Each row is a point on a landscape with many valleys, with its height.
A ball rolls from a point to whichever of its 2 nearest points has the largest drop for the distance, and stops where none of them is lower. Distance is the straight distance between rows; heights are no part of it.
tem height 27.4: [107 169  78  95 119 127 102 116 132 192  59 130 167 130 145  93 113 154
  88 152 104 158  90  84 145  69 112]
kuv height 43.4: [113 160  56  78 110 168 133 156 116 198  81 101 137 120  95 128 145 152
 163 131 127 118 109 134 145 116 116]
Nirok height 33.8: [116 187 121 141 134 105  97 101 148 163  62 154 175 129 165  52 107 136
  72 158 138 150  71 108 141  75 116]
Kigas height 58.8: [ 83 154 155 200 150  97 125 121 142 195 125  97 123  91 146  97 111  97
 150 117 131  90 117 155 153 161 114]
mis height 63.7: [182 111 114  82  89 139 122 141 129  95 127 152 141 165 115 164 120 150
 106 149 152 190 105 126 144 108 152]
Sek height 19.7: [117 184  49 136 115 155 135 174 101  85 129 128 123 143 136 131  97  88
 125 135 160 162 106 103 140 121 125]
mim height 18.2: [116 184  66 112 104 147 130 149 120 123 106 138 147 123 135 106  86 119
 106 131 128 133  95 102 147 108 118]
Zepef height 59.5: [137 106 175 100 152 142 117 123 130  70 138 178 145 118 103  99 157 150
 121 136 146 122 100 194 105 132 128]
muvum height 60.6: [106  20 136 177  93 132 108  98 142 167 131 124 154 128 147 148 119 149
 126 126  72 121 134 110 111 117  82]
Tokev height 33.0: [186  84 161 110 147 112  95 121 137 121 110 130 140 154 142 153 170 150
  89 166 160 177  98 148 128 111 143]
sez height 37.3: [103 109 130 114 118 141 126 126 130 133 124 142 141 103 112 112 119 140
 137 126 113  92 111 150 109 120 113]
rokan height 30.5: [165 167 185 110 181 116 112 132 126 111  97 168 151 146 133  82 163 125
  83 153 175 142  90 148 103 104 137]
Lilig height 44.8: [160  64 107 118 145 133 106 128 123  67 147 136 102 134 129 171 144 112
 116 138 117 160 139 104 111 153 127]
vose height 19.4: [ 87  85  88 157 143 144 110 115 103  61 149 162 136 100 129  99  92 113
 109 145 104 130 118 149  88 141 114]
zuge height 60.5: [144 127 172 124 115 108 124 133 134 118 131 142 154 148 130 126 146 135
 123 143 196 175  69 182 167 111 157]
lini height 57.7: [ 92 123 145 209 156 102 117 130 116 187 130  82  95 113 159 131 116  85
 155 148 120 130 153 134 134 159 111]
dazub height 42.7: [130 121 117  99  94 122 110 169 127 199 119  64  98 145  82 193 198 150
 211 126 111 121 155 141 159 162 128]
nov height 29.6: [145 157  83 119 134 134 128 152 118 156  78 100 145 162 157 135 134 124
 100 149  95 160 146  43 118  93 104]
fumu height 72.8: [120  38 115 177 159 126 139  88 120  79 161 133 120 117 154 141  78 119
 109 125 108 140 163 102 102 159 129]
bar height 62.0: [193 143 124 121 104 119 132 149 136 138 128 100 113 181 143 183 106 113
 116 129 167 184 145  79 149 107 156]
bafa height 41.1: [120  97 201 135  77 122 158 112 155  86 173 153 130 101  95 134 112 148
 162  91 136  83 137 206 149 149 145]
fot height 63.3: [135 168 126  63 155 166 131 143 110 107 112 180 135 120  91  92 156 149
 119 130 139 103  98 160 104 126 131]
Nok height 25.4: [ 79 123 100 173 146 154 127 146 122 136 130 118 124  86 137 115 116 100
 140 127  82  89 115 143 116 146  97]
Sili height 14.4: [131 177 157 145 101 115 145 126 152 152 131 123 134 133 140 120  64 124
 120 108 156 119 116 124 149 116 138]
Bav height 40.0: [130 130  88  84 114 147 119 168 117 172 116  91 119 138 101 155 170 137
 169 156 141 154 115 139 146 125 118]
Mitud height 55.3: [175 144  95  33 108 174 149 119 118 188  91 105 123 139  94 158 167 164
 143 119 139 122 186 108 140  98 125]
ded height 68.1: [114  87 154 183 135 112 140 124 134  75 183 131  83 116 137 147 105 100
 130 135 163 157 145 152 151 170 150]
fizap height 39.3: [131 203 135  63 119 140 165 157 102 146 140 126  79 152  89 130 195 131
 162  85 188  97 125 169 187 133 182]
situ height 28.7: [ 94 126  98 139 125 146 128 145 126 148 118 115 124 111 140 127 121 120
 131 137  64  93 149  91 103 124  92]
ver height 61.4: [176 154 197  81 140 114 131 131 120 139 111 147 129 155 120 123 175 146
 102 133 204 161  95 160 154 108 163]
mobig height 59.6: [146 149 172  81 100 129 140 132 123  84 139 160 128 150 103 133 136 148
 132 125 184 161  78 173 176 131 168]
Gugi height 50.2: [123  96 142 165  78 103 120 142 124 130 193  91  71 134 123 205 130 118
 176 106 138 135 156 156 171 172 153]
kab height 59.1: [115 101  91 172 204 118 156 120 107  97 154 111  72 117 157 123  89  85
 116 125 134 131 196  67 113 175 138]
sel height 15.9: [123 158 156 150  64  97 145 124 167 195 118  94 160 154 144 136  69 149
 134 103 163 137 113 135 165 102 140]
navo height 66.7: [174 123  88  48 122 160 138 136 123  28 150 182 138 153 101 129 121 140
 100 117 130 135 138 105  85 121 147]
fub height 65.9: [151 149 121  82 122 139 151 156 103  53 157 152 105 153 111 140 124 125
 122 110 157 143 121 124 126 135 156]
kibib height 41.4: [102 145  54 139 130 159 117 176 104 142 101 102 134 124 130 125 128 115
 149 156 110 136  80 125 116 131 109]
gabez height 19.9: [ 89 178 128 146 164 118 109 140 123 154  90 133 144 109 130  78 149 109
 140 153 161 113  52 176 149 152 110]
mekob height 38.9: [104 130 124 175 175 121  92 142  99 152  99 115 125 113 159 108 153  95
 131 178 138 157  79 130 127 141 111]
negu height 62.6: [ 86 135 108 167 104 101 125  92 156  84 124 161 170 118 153  82  44 113
  83 129 106 149 113 123 132 101 113]
leg height 22.1: [ 98 191 138 156 156 101 115 154 114 192  86  91 136 127 144  99 153 105
 163 145 151 128  82 139 163 140 124]
litig height 35.8: [137 176 105 138  92 113 122 174 129 221 108  58 124 151 127 162 146 123
 177 136 125 157 137 104 175 120 121]
pizof height 61.7: [124  84 132 190 164 115 138 109 129 114 184  95  62 119 146 156  95  93
 126 116 127 128 207 100 125 191 151]
deri height 53.6: [137  63 106 168  84 138 112 140 123 162 146  99 106 138 152 197 127 126
 158 133  96 163 148 100 126 135 104]
safo height 62.2: [ 89  80 120 160  71 128 132 106 148 165 131 109 161 121 136 137  80 151
 150 111  86 113 121 128 134 116  90]
valuv height 27.3: [152  93 201  98 108 116 141  99 150 190 112 127 165 139 127 129 127 177
 106 111 108 106 157 113 112  96 117]
Palo height 53.5: [146 161 178 121 172 124 153 109 140  79 131 169 128 108 124  84 114 106
  89 110 142  70 138 139  83 129 136]
madur height 18.8: [133 169 172  91 122 123 149 114 140 205 106 114 148 121 105 113 118 165
 131 107 161  98 111 149 159 102 147]
gek height 58.2: [118  50  99 125 140 101 117  95 125 106 104 134 174 170 179 137 117 135
  81 119  66 153 176  36  71  86 113]
tar height 70.4: [ 87 110 119 195 150 139 147 112 119  59 173 152 116  90 124 103  63  92
 123 140 139 140 132 161 140 176 126]
nete height 44.5: [134  86 201 145 123 116 154  90 160  80 160 156 130 103 122 112 108 132
 121 110 134  85 154 171 114 143 130]
pip height 24.4: [120 107 130 149 124 140 126 140 122 195 115  82 121 119 136 150 151 119
 163 122  65  91 171  95 105 133  97]
difa height 62.3: [156 139 161  52 145 151 132 137 113 136 114 158 130 132  97 114 182 160
 128 132 174 132  98 164 137 114 148]
pesit height 58.6: [133  18 116 172 108 110 108  92 139 156 136 124 150 149 169 175 103 136
 111 127  72 155 158  77 112 122  96]
Modut height 65.2: [120  50 118 173 113 115  87  98 135 119 132 151 192 147 149 121  94 135
  98 172 112 187  88 150 119  83 106]
merob height 25.2: [131 162 166 141 181 119 127 127 116 137 108 138 130 118 137  88 156 102
  95 141 125 108 111 123  96 126 119]
dera height 36.0: [118 117 205 178 118  96 126 119 150 159 138 102 124 116 132 127 133 129
 155 117 150 102 131 178 138 140 136]
sabob height 44.1: [143 176 204 110 136 103 131 129 144 242  83  90 137 134 120 115 158 146
 154 130 126  98 143 125 146 121 130]
Beru height 29.8: [121  61 167 210 179 105 111  82 147 109 142 138 141 112 159 101 113 121
  92 157 133 152 144 161 116 134 120]
Kaped height 45.3: [131 120  51 145 130 165 128 170 104  99 147  98  72 137 125 173 166  91
 152 151 118 146 155 110 131 164 110]
vanu height 48.8: [165  71 123 109 120 122 126 112 134 100 142 131 126 149 143 171 115 145
 108 120 114 146 150  85  96 114 135]
natu height 63.8: [124 102 114 116 116 115 106  91 146 106 104 168 201 163 147  99  98 158
  48 144 113 169 111  92  99  57 128]
dafez height 33.3: [111 215  94 109 146 125 101 116 123 134  74 168 155 125 152  55 113 127
  78 149 113 122  84  86 123  89 110]
roguk height 55.7: [150 160 102 108 193 131 120 138 109  57 123 160 129 132 139  95 126 101
  83 130 150 130 131  95  79 113 137]
bobot height 42.6: [115  86 105  52 136 168 121 123 121 188  80 130 160 117  77 117 171 193
 154 133 125 113 111 177 121 121 112]
Pab height 45.5: [127 180 174 124 118  94 134 154 133 234 112  62 110 149 108 152 154 138
 175 114 144 101 152 127 164 139 152]
fubu height 33.6: [ 92 131  88  99 137 181 132 143 116 107 137 150 130  89  92  96 149 129
 138 115  83  51 111 150  82 138 111]
Ritoz height 62.1: [120 172 117 155 119 102 146 103 143  60 138 168 148 130 151  87  44 101
  78 120 141 138 126 110 111 112 140]
pegak height 31.5: [144 118  89 101 117 147 118 150 118 133 106 118 133 144 138 149 131 132
 114 152 110 149 129  94 111  98 115]
fug height 65.1: [157 130  79  29 133 172 121 134 115  84 121 174 137 139  82 109 141 174
 102 125 124 128 131 121  79  97 121]
bita height 39.8: [154 122 207 114 126 126 150 110 155 146 152 139 123 127 117 135 155 148
 133 102 148  85 144 163 121 125 147]
Bip height 60.8: [ 93 148 122 200 114 132 161 107 137 102 161 130 110  92 134 103  46  97
 115 107 124 101 158 127 137 154 118]
pasa height 40.4: [147  76 114  60 140 163 105 126 108 187  93 120 144 122  98 145 206 178
 162 152  96 124 131 131 106 123  96]
rupi height 27.1: [131 103  84 111  99 171 139 150 107  38 182 156 110 127 105 156  97 109
 150 122 119 145 121 128 131 159 124]
Lizi height 34.8: [128 123 140 140 104 130 138 137 130 133 130 121 131 127 122 141 126 128
 143 135 145 130 100 156 141 129 134]
Med height 59.7: [ 77 154 138 204 154 108 135 115 131 133 154 124 110  88 139 103  81  82
 135 118 140 104 137 149 150 150 121]
fab height 57.4: [170 144 146  88  79 113 149 140 133  77 171 120  82 161 116 187 129 134
 135 105 180 161 135 124 170 137 172]
Vaf height 72.1: [ 95  58 122 189 180 129 139  87 128  67 180 150 103  91 138 107  84 119
 117 139 128 142 175 146 115 181 133]
zabu height 57.6: [107  54 164 214 107 103 108 112 144 184 151  93 119 121 153 160 113 134
 158 142 112 131 138 152 131 142 117]
dap height 28.4: [109 155  58  92 113 157 111 145 118 179  62 111 159 141 142 124 129 141
 116 158  87 161 115  66 119  76  93]
kapi height 32.1: [137 192 132 107 163 121 120 128 123 107  97 164 156 120 137  64 122 122
  76 132 157 129  87 121 113  99 122]
ririd height 52.6: [132 128  99 108 168 123 138 115 125  10 153 167 127 120 135  77  81 106
  97 104 126 109 148 107  64 134 144]
Faned height 55.1: [114 159 181 173 157 107 154  86 153  98 127 146 131  87 135  60 105 107
  88 114 132  68 157 140 109 123 125]
motut height 26.6: [106 189  94 184 148 130 126 181  95 145 150  71  78 122 139 151 140  67
 161 122 136 129 148 117 151 162 124]
Zik height 24.9: [134 229 135  99 137 121 130 108 130 205  48 126 162 120 154  83 132 131
  99 131 107 115 120  67 147  76 119]
rore height 53.8: [187 145 101  35 121 159 128 133 124 156 109 103  93 153  94 175 206 158
 146 126 149 139 175 119 145 128 141]
vodi height 24.5: [106  86  75 135 118 160 115 148 103  59 160 164 123 102 119 135 103 119
 138 140 105 148 101 164 111 157 106]
guzib height 33.2: [103 193 123 136 109 121 134 140 140 217  87  84 137 124 141 126 110 128
 140 117  81  94 137  81 142 104 112]
pafed height 37.8: [143 120 116 139 116 137 112 151 115 196 111  78 119 145 137 173 155 126
 161 150 124 160 127 103 140 133 120]
zib height 65.0: [111  93 102 118  68 156 121 131 122  99 133 152 173 128 116 139  82 159
 126 137 108 152 101 137 127 111 106]
detup height 58.7: [133 144 138  94  77 141 152 150 126  98 168 136 109 147  97 165 132 145
 163 104 171 147 106 167 177 138 162]
Tilus height 49.6: [171 141 154  97 145 115 122 150 121 110 137 112  71 147 119 171 203 125
 138 134 156 142 128 133 153 153 148]
dunuk height 61.5: [105 180 100 178 143 116 165 111 135  82 151 147 116 112 155  89  26  87
  96 105 139 112 160  83 128 144 146]
Tabap height 37.9: [141 121 130  63 143 170 117 122 114 188  80 124 145 129 115 127 188 158
 143 137  82 117 169 108 103 103 100]
suso height 66.4: [132  91 184 175 128 105 136 109 143 112 189 115  68 114 129 167 121 113
 142 110 135 111 176 157 149 177 158]
Dobo height 52.0: [140 149 122 138 137 124 153 143 108  51 184 122  30 138 128 164 177  89
 139 104 167 126 160 126 170 170 165]
biso height 56.6: [138 128  88 141 212 105 127 120 105  35 131 148 123 136 159  85  96  87
  87 141 164 157 146  90  80 145 143]
bavo height 22.2: [131 126  58 140 133 140 137 157 103  53 150 126 100 131 131 164 105  97
 133 138 150 161 127 109 123 147 125]
Rovi height 40.1: [127  64  73 128 126 166 103 161 109 115 147 125  96 113 116 172 177 131
 175 149  97 134 115 140 120 162  90]
los height 33.9: [154  61 140 125 159 120 103  99 134  23 162 183 128 117 123 128 131 126
 106 143 130 150 127 142  90 149 145]
Gen height 25.9: [107  78 170 195 171 115  95 117 137 114 112 138 166 110 151  94 138 109
 108 175 142 158  90 185 113 113 110]
Fiz height 43.0: [102 114  58 157 112 156 117 176 107 131 142  90 105 123 139 162 123 102
 161 146 111 156 124 118 130 146 107]
Vid height 37.6: [126 117 209 137  94 111 151 108 177 167 123 114 145 121 111 109 126 159
 148 105 150  86 118 186 144 134 136]
bome height 44.7: [146 167 186 155 156 101 129 154 111 166 133  90  84 137 133 153 176  90
 155 125 144 118 168 121 132 145 148]
Gezet height 17.2: [129 187 185 125  95  89 135 113 162 214  82  99 164 140 132  98 101 150
 122 123 173 119 103 136 166  97 141]
bup height 35.2: [141 131 123  70 109 159 148 125 131 193 101 111 143 133 121 133 142 172
 120 108  84  97 157  89 120  97 112]
kek height 17.3: [109 166 127  77 143 148 109 112 129 136  92 173 159 100  98  43 142 163
  86 140 103  94  87 143  94  89 110]
guve height 64.5: [130  70 102 147 129 111  84 103 125 128 100 149 196 167 162 119 125 148
  67 173 100 194  96 110 106  69 118]
riv height 46.8: [131 162 166 109  94  95 131 155 130 194 136  92  83 155  89 166 178 146
 193  98 167 116 142 155 173 148 165]
Visu height 42.2: [164 147 206  90 138 112 138 127 127 188 117 112 128 132 124 131 164 148
 133 117 137 107 153 124 117 119 145]
Nudut height 25.1: [ 95 100  76 146 143 148 136 130 112  90 146 144 117 113 136 111  98 120
 118 127  76  98 144 106  74 140  97]
ralog height 34.7: [121 152 143 164 145 107  87 104 140 125  93 154 182 136 155  67  95 118
  78 168 158 164  73 146 142  81 114]
refib height 31.6: [127 124 149  90  89 121 151  92 150 229  78 118 184 139 118 125 107 202
 123 116 133 132 119 136 163  72 129]
zuda height 26.2: [116 212 107 122 110 104 124 122 132 211  58 109 163 139 150  97 100 147
 118 140 125 129  87  82 179  84 120]
Tetib height 62.7: [174 132 110  91  68 135 145 130 138 116 145 118 135 173 127 174  90 143
 119 117 152 177 129 106 150 106 155]
lub height 44.3: [142  68 113  89  95 156 112 142 120 118 170 135 102 125 101 176 176 154
 163 127 108 127 110 171 138 161 115]
vupi height 69.4: [ 84 109 127 172  93 128 132 125 119  75 172 147 127 105 126 128  77 109
 153 127 149 153  96 185 145 159 136]
met height 13.8: [ 62 162  98 125 112 132 121 107 163 157  96 147 164  87 128  63 102 144
 114 118  77  63  91 131 131 112 101]
Nesut height 28.3: [132  64 165 103  89 128 116 120 141  68 179 151 113 110 107 169 145 159
 157 120 125 133 115 183 146 165 135]
kolap height 64.2: [142  47 161 188 123  98 134  89 142 119 189 119  84 116 144 175  89 123
 131 103 114 130 199 118 138 166 139]
fetaf height 24.3: [105 215 131 177 148 109 125 171 113 185 118  77 103 139 145 140 144  87
 165 133 142 128 125 112 161 131 139]
Des height 66.9: [119 167 134 137 139 129 157 142 111  55 156 163 118 136 121 113 103  84
 120 118 167 137 116 142 128 146 145]
nar height 36.2: [ 78 166 163 148 112 102 155 156 122 145 168 107  95 137  94 127 155 122
 192  83 170  84 103 193 184 168 173]
migil height 49.5: [152 170 125 114 174 135 139 159 100  63 158 130  62 128 132 129 189  91
 132 109 168 112 152 125 134 161 156]
gim height 50.1: [122 115 148 137 153 121 149  96 131  13 160 190 138 106 116  80  69 105
 107 113 141 116 154 152  92 146 145]
lud height 60.7: [165  78 137 154 174  91 113 107 129 147 114  88 110 154 181 170 139 116
 116 140  95 162 199  45 101 137 137]
Dalu height 68.5: [139  32 121 144  91 115 132  82 153  51 172 179 164 140 134 140  67 143
 117 117 106 154 160 113 105 121 120]
Tisip height 37.0: [168 106 151 117 160 131 119 134 126 150 138  89  76 121 118 175 195 117
 174 116  81  90 208  99  99 169 110]
tonar height 46.5: [141 130  79 117 112 164 134 162 125 122 151  95  71 127 104 181 178 110
 170 117 103 110 161 116 116 162 123]
Ravug height 66.0: [116  56 146 183  92 123 101  93 143 100 142 169 182 120 139 120  96 140
 123 151 132 166 103 192 131 121 115]
Fep height 37.7: [115 174 164  98  98 105 159 145 118 132 162 128  86 145  89 130 164 141
 175  89 188  95  96 188 196 141 187]
peno height 55.0: [160 137 134 100  98 119 141 140 128  50 179 120  48 135 100 188 157 116
 153  89 153 123 160 129 160 160 174]
Lobon height 41.9: [156 156 163 125 141 130 124 160 119 175 132  77  82 131 117 170 207 119
 170 129  99 111 189 113 127 149 136]
munog height 13.9: [ 80 196 109 169 158 118 119 131 136 156 102 121 132  85 149  73 116  86
 124 128 118  73  88 124 145 139 107]
pives height 28.8: [ 96 206  82 157 121 134 150 186 115 162 152  92  83 132 110 133 141  90
 177  97 140 100 124 122 160 157 145]
Sogup height 66.5: [116  40 100 137  94 138 111  94 131  91 144 163 163 133 136 139  93 152
 116 130  84 139 124 120  92 112 104]
nez height 37.2: [116 122 142 179 161 112 106 127 112 119 126 115 126 120 157 116 114  88
 116 151 154 166  98 147 138 132 132]
rutab height 33.1: [111 168 108 119 127 141 141 162 118 125 133 130 132 125 113 116 135 119
 150 118 155 112  88 156 150 137 133]
Fal height 20.3: [125 104 145  80 146 138 114 100 130 146  88 172 165 109 120  75 153 172
  86 128  88  87 121 136  71  87  99]
nedu height 24.0: [141  99 191 105 132 124 127  84 158 154  91 149 180 126 135  98 147 176
  89 118  98  91 145 124  91  80 102]
soke height 63.6: [125 118  70 105  50 155 141 155 124 148 137 111 144 148 118 172  70 148
 156 126 128 166 106 118 159 108 124]
Fafud height 61.3: [169 114 154 131 124 117 123 118 136 142 115 118 150 168 149 164 113 135
  98 143 145 165 127  92 128  83 149]
Lef height 40.8: [107 185 129  65 148 128 156 150 118 179 101 118 116 137  63 104 196 151
 173  96 187  90 107 180 173 137 166]
Zasez height 19.8: [ 77 165  93 109 160 158 122 156 114 142 104 142 152  95  94  74 165 126
 152 143 122  78  57 169 112 148 105]
forar height 33.5: [124  93 209 188 166 102 123 105 152 124 134 118 132 106 143 104 139 114
 101 134 149 112 147 169 122 129 131]
tole height 33.4: [136 136 141  94  88 127 148 116 134 205  95 106 151 146 131 137 103 167
 110 108 108 128 136  90 143  75 126]
bevo height 48.4: [126 109 156 137  92  96 106 150 144 166 149  91  93 137 115 181 150 131
 181 118 139 114 137 150 161 154 149]
movem height 68.0: [112 200 113  99  96 153 165 132 123  60 149 192 154 116  85  91  90 128
 144 102 148 112  90 170 140 125 153]
Rige height 47.5: [125 100 189 170 139 113 162  79 158  41 162 166 139 105 132  95  72 116
  89 107 139 115 178 166 116 138 137]
labe height 35.9: [115 120 142 184 121 107 118 115 137 123 127 129 163 138 164 110  74 109
 101 155 148 165  90 148 142 111 120]
Div height 11.6: [ 61 169 108 167 120 116 126 109 156 157 111 123 149  72 144  57 101 118
 132 126  94  62  75 155 141 147  99]
babin height 30.6: [155  78 161 133 123 120 112 125 125 177 125  79 103 132 128 183 172 125
 159 134  56 117 206  80 105 141 100]
ror height 30.1: [147  87 177  79  93 126 133  83 145 197  92 132 170 141 108 128 135 200
 130 122 128 123 119 155 134  91 118]
foz height 51.6: [155 166 158 111 171 125 154 148 121  86 145 143  92 127 126 117 146  96
 113  99 149  89 147 122 107 140 148]
viz height 15.0: [ 75 138 100  86 106 141 117 105 139 143  96 165 178 112 114  69 100 165
 100 131  91  98  85 148 111  99  98]
vubu height 68.6: [ 84 151 103 141  87 148 154 137 120  47 165 173 149  97  97 111  74 112
 147 113 123 118  96 171 146 157 139]
Sopo height 30.9: [109 174  84 110 124 171 150 156 120 126 144 133 113 106 104 113 142 109
 138 110 110  82 118 144 112 144 130]
nidi height 40.3: [ 96 152  78 147 157 140  90 162 104 144  95 121 146 111 151 100 137 110
 116 174 120 161  67 124 118 115  90]
tusi height 16.1: [110 215 149 168 179 128 134 149 121 158 114 120 113  94 142  83 146  92
 141 120 130  74 116 126 124 146 123]
ged height 64.3: [132 102  70  91  70 160 121 148 115 125 123 137 171 162 119 155  89 167
 114 134 126 179 102 118 137  90 114]
dafab height 57.9: [122  90 174 135 135 121 105  97 152  85 137 172 167 108 113  90 130 152
  90 145 119 121 112 188  90 106 117]
Felep height 54.4: [136 133 118 103 146 139 128 125 126  63 140 172 144 114 124  92  98 129
  94 117 120 116 132 110  77 117 119]
Gego height 56.4: [127 133 177 141 126 110 136  95 161 107 119 157 172 121 138  77 113 137
  88 129 128  97 136 144 111  99 123]
bul height 66.8: [102  51 135 200  75 114 130 104 146 100 164 139 171 125 146 146  58 137
 136 132 125 180 122 166 150 136 114]
felil height 22.3: [ 78 151 120 145 170 149 123 152 115 155 116 111 128  85 128  98 172 114
 151 139  91  81  98 154 113 154  98]
ridiz height 42.8: [137 119  91 116 111 150 112 171 117 140 140  96  76 128 110 178 194 133
 191 140 136 143 127 154 156 171 127]
bana height 22.7: [158  46 190 136 105 112 120  82 157  64 160 161 136 127 117 157 126 156
 129 128 135 142 120 173 126 141 137]
Zir height 51.8: [145 105 116 168  84 127 114 146 130 138 174  87  95 149 141 215 103 113
 155 118 131 170 154 115 152 152 133]
Nuvu height 28.2: [123 188  82 107 144 170 147 154 112 139 109 110 105 105 119 110 155 111
 137 123  93  63 155  95 106 127 114]
Pitaf height 28.0: [157  72 171 141 129  98 130  89 152  33 153 172 146 136 127 127 103 135
 103 132 150 159 138 155 119 140 156]
Kod height 55.6: [117 116 116 158 136 111 147 108 143 122 133 113 125 138 176 138  75 109
  98 108  98 136 175  46 110 114 120]
Pudi height 29.3: [153  78 163 154 156 103  96 103 138 123 104 147 170 137 150 107 149 136
  88 177 135 168  93 160 110  97 129]
ridev height 55.8: [101  76 117 192 118 131 109 138 116 173 148  79  97 116 147 171 116 109
 162 136  92 133 159 124 121 159 106]
zibim height 16.3: [133 178 123 135 126 118 141 130 123 122 127 124 143 137 142 130  76  99
 106 119 128 126 119  86 131 110 133]
Sini height 23.0: [139 202 113  63 143 147 148 119 126 193  67 122 152 120 124  92 147 149
  90 115  94  92 151  77 123  75 116]
lepe height 61.6: [164 102 146  60 137 151 105 125 126  72 138 173 116 133  88 147 180 154
 107 146 145 142 101 159 105 145 135]
sakan height 40.2: [135  86 122 138 103 122  93 151 121 202 130  71 104 136 119 189 176 137
 199 141 100 136 156 119 136 155 107]
bini height 34.6: [ 80 173 139 151 117 133 155 150 122 126 160 122 114 112 115 112 120 103
 158  86 149  68  94 168 161 152 147]
lop height 63.1: [102 140 112 134 104 121 102  97 145  99 113 171 181 123 136  80  76 152
  80 139 116 152  87 130 125  71 115]
zukog height 63.0: [100 112  93 138  30 134 146 131 145 158 132 117 175 137 123 143  56 167
 154 116 111 138  96 135 161 114 110]
sigiz height 64.1: [145 157  86  39 153 180 115 137  95 128  92 164 146 124  97  81 166 165
  98 143 117 112 119 131  94  99 117]
mep height 57.5: [130 128  78 153 180 119 139 142 104  70 138 131 107 128 169 112  81  84
  93 129 133 148 162  76 102 140 132]
Kub height 59.4: [147  73 130 142 170  94 114 100 125 138  87 110 151 167 183 164 145 129
  90 136  72 156 188  42  88  91 124]
sozur height 34.4: [104 182 114 138  95  98 130 146 140 225  88  78 144 135 133 136 102 141
 166 116 133 127 108 112 167 125 125]
Geno height 40.5: [175  85 107  50  94 160 120 143 123 118 133 137 103 135  91 174 182 171
 146 137 137 156 111 146 151 127 125]
gapaf height 42.1: [122 169  77  60 128 151 150 145 110 198  86 109 121 137  69 112 173 153
 172 106 157 112 123 155 172 123 155]
nufa height 70.6: [135  24 116 167 151 109 115  69 143  43 171 174 138 124 133 134  76 130
 113 146 112 166 164 125 110 151 133]
ves height 25.5: [114 194  87  74 128 165 154 133 131 158  94 122 132 112 127  99 133 132
 107 111  75  72 149  68  99 110 112]
Finut height 52.1: [173 159 157  58 128 135 134 146 126 164 128 116  88 150 108 162 212 146
 159 109 156 129 152 134 146 136 148]
lon height 64.4: [150 136 138 137 152 105 143 130 125 126 147 105  89 136 148 152 124  96
 122 114 133 127 167  85 116 149 135]
pek height 22.0: [137 161 123 111 164 141 130 131 118 161  90 117 141 118 136  98 162 116
 111 149  95 125 127  85 100 105 114]
lavi height 64.8: [180 142 116  62 136 135 124 145 116  67 121 158 128 160 122 137 146 132
  96 144 169 174 107 120 120 117 153]
lemo height 18.9: [121 212 119 124 174 143 124 158 114 181  89 105 135 115 129  93 166  96
 146 143 109  92 113  98 128 135 108]
Vuvu height 67.5: [122 216 123 113 139 148 159 145 105  56 153 182 129 131  99  92 129 102
 118  94 168 103  99 150 126 139 156]
Fav height 61.8: [179 103 133 170 187  86 120 109 124 114 138  91  89 151 180 168 123  94
 111 138 145 176 199  57 112 152 162]
bokiv height 36.6: [196  91 130  66 137 142  98 124 123 137 112 131 127 151 119 171 193 175
 120 151 136 177 125 137 130 122 136]
Zon height 60.2: [157  70 158 178 131  99 117 103 145 126 138 128 149 155 156 159 107 120
 100 156 134 175 126 130 124 111 134]
sile height 59.0: [139  47 163 208 132 100  96 104 129 170 139 112 132 130 165 161 138 123
 123 155 121 169 127 137 136 136 132]
fumi height 54.2: [153  97 138 160 126  91 162  91 148 103 158 112 120 149 150 143  62 116
  96 100 134 120 185  73 112 125 150]
Mapa height 39.9: [160  76  94  98 127 140 106 129 122  20 158 180 124 137 114 162 134 131
 127 139 124 174 108 131 100 153 128]
gul height 56.8: [120  52  98 155 115 111 130  95 137 116 137 127 143 152 175 155  84 131
  96 108  84 152 176  55  98 106 116]
gaz height 18.4: [ 79 187 110 122 156 138 117 122 137 146  91 163 164  86 115  46 131 133
 129 146 134  97  50 169 134 129 106]
Vone height 47.6: [141 164  88 123 161 151 136 171 109 100 130 108  84 131 140 144 172  87
 143 131 150 134 139 104 120 148 133]
gopu height 44.6: [120 161 109  99 122 146 132 170 122 216 105  72 112 142  92 144 199 138
 205 130 120  99 162 125 148 146 126]
koze height 47.0: [139 137 179 156 154  96 123 143 113 112 150 111  64 131 143 158 183  96
 142 128 172 143 139 150 157 161 161]
lel height 62.8: [173 127 141 152 166  89 129 134 124  97 157 100  47 142 157 166 155  88
 118 114 162 163 183  81 140 165 166]
deva height 39.2: [104 134 199 135  97 107 149 120 163 113 150 139 130 115  95 114 132 146
 175  98 164  94  95 213 167 147 150]
dasi height 51.9: [166  81 132 132  94 115 142 103 138  83 177 130 106 147 136 168  82 120
 118  99 136 138 164 100 121 132 142]
givo height 35.1: [150  72  73 109 109 160 107 143 122 133 119 117 120 135 121 172 167 146
 146 147  85 144 151 101 102 127  90]
bemip height 31.2: [129 176 125 128 133 130 132 132 117 208  76  78 148 146 156 128 141 126
 134 143  76 141 159  42 135  95 111]
nasi height 28.1: [146 147 185 122 203 116 118 133 119 102 117 146 128 116 135  96 186 103
 103 145 165 120 105 163 106 134 131]
Sir height 20.9: [140 213 133  69 126 129 156 114 138 199  85 123 143 128 117 106 124 153
 120  99 136  86 137  98 142  96 149]
zegen height 36.5: [ 77 102 119 130 123 155 122 118 129  91 142 172 147  86  92  96 118 141
 131 120  88  73 116 170  82 137 102]

For each start below, name the point where the ball stops.
Ravug -> Gen
movem -> Gen
kolap -> Gen
ridev -> Gen
nez -> Div
bobot -> Div
pasa -> Div
Mitud -> Div
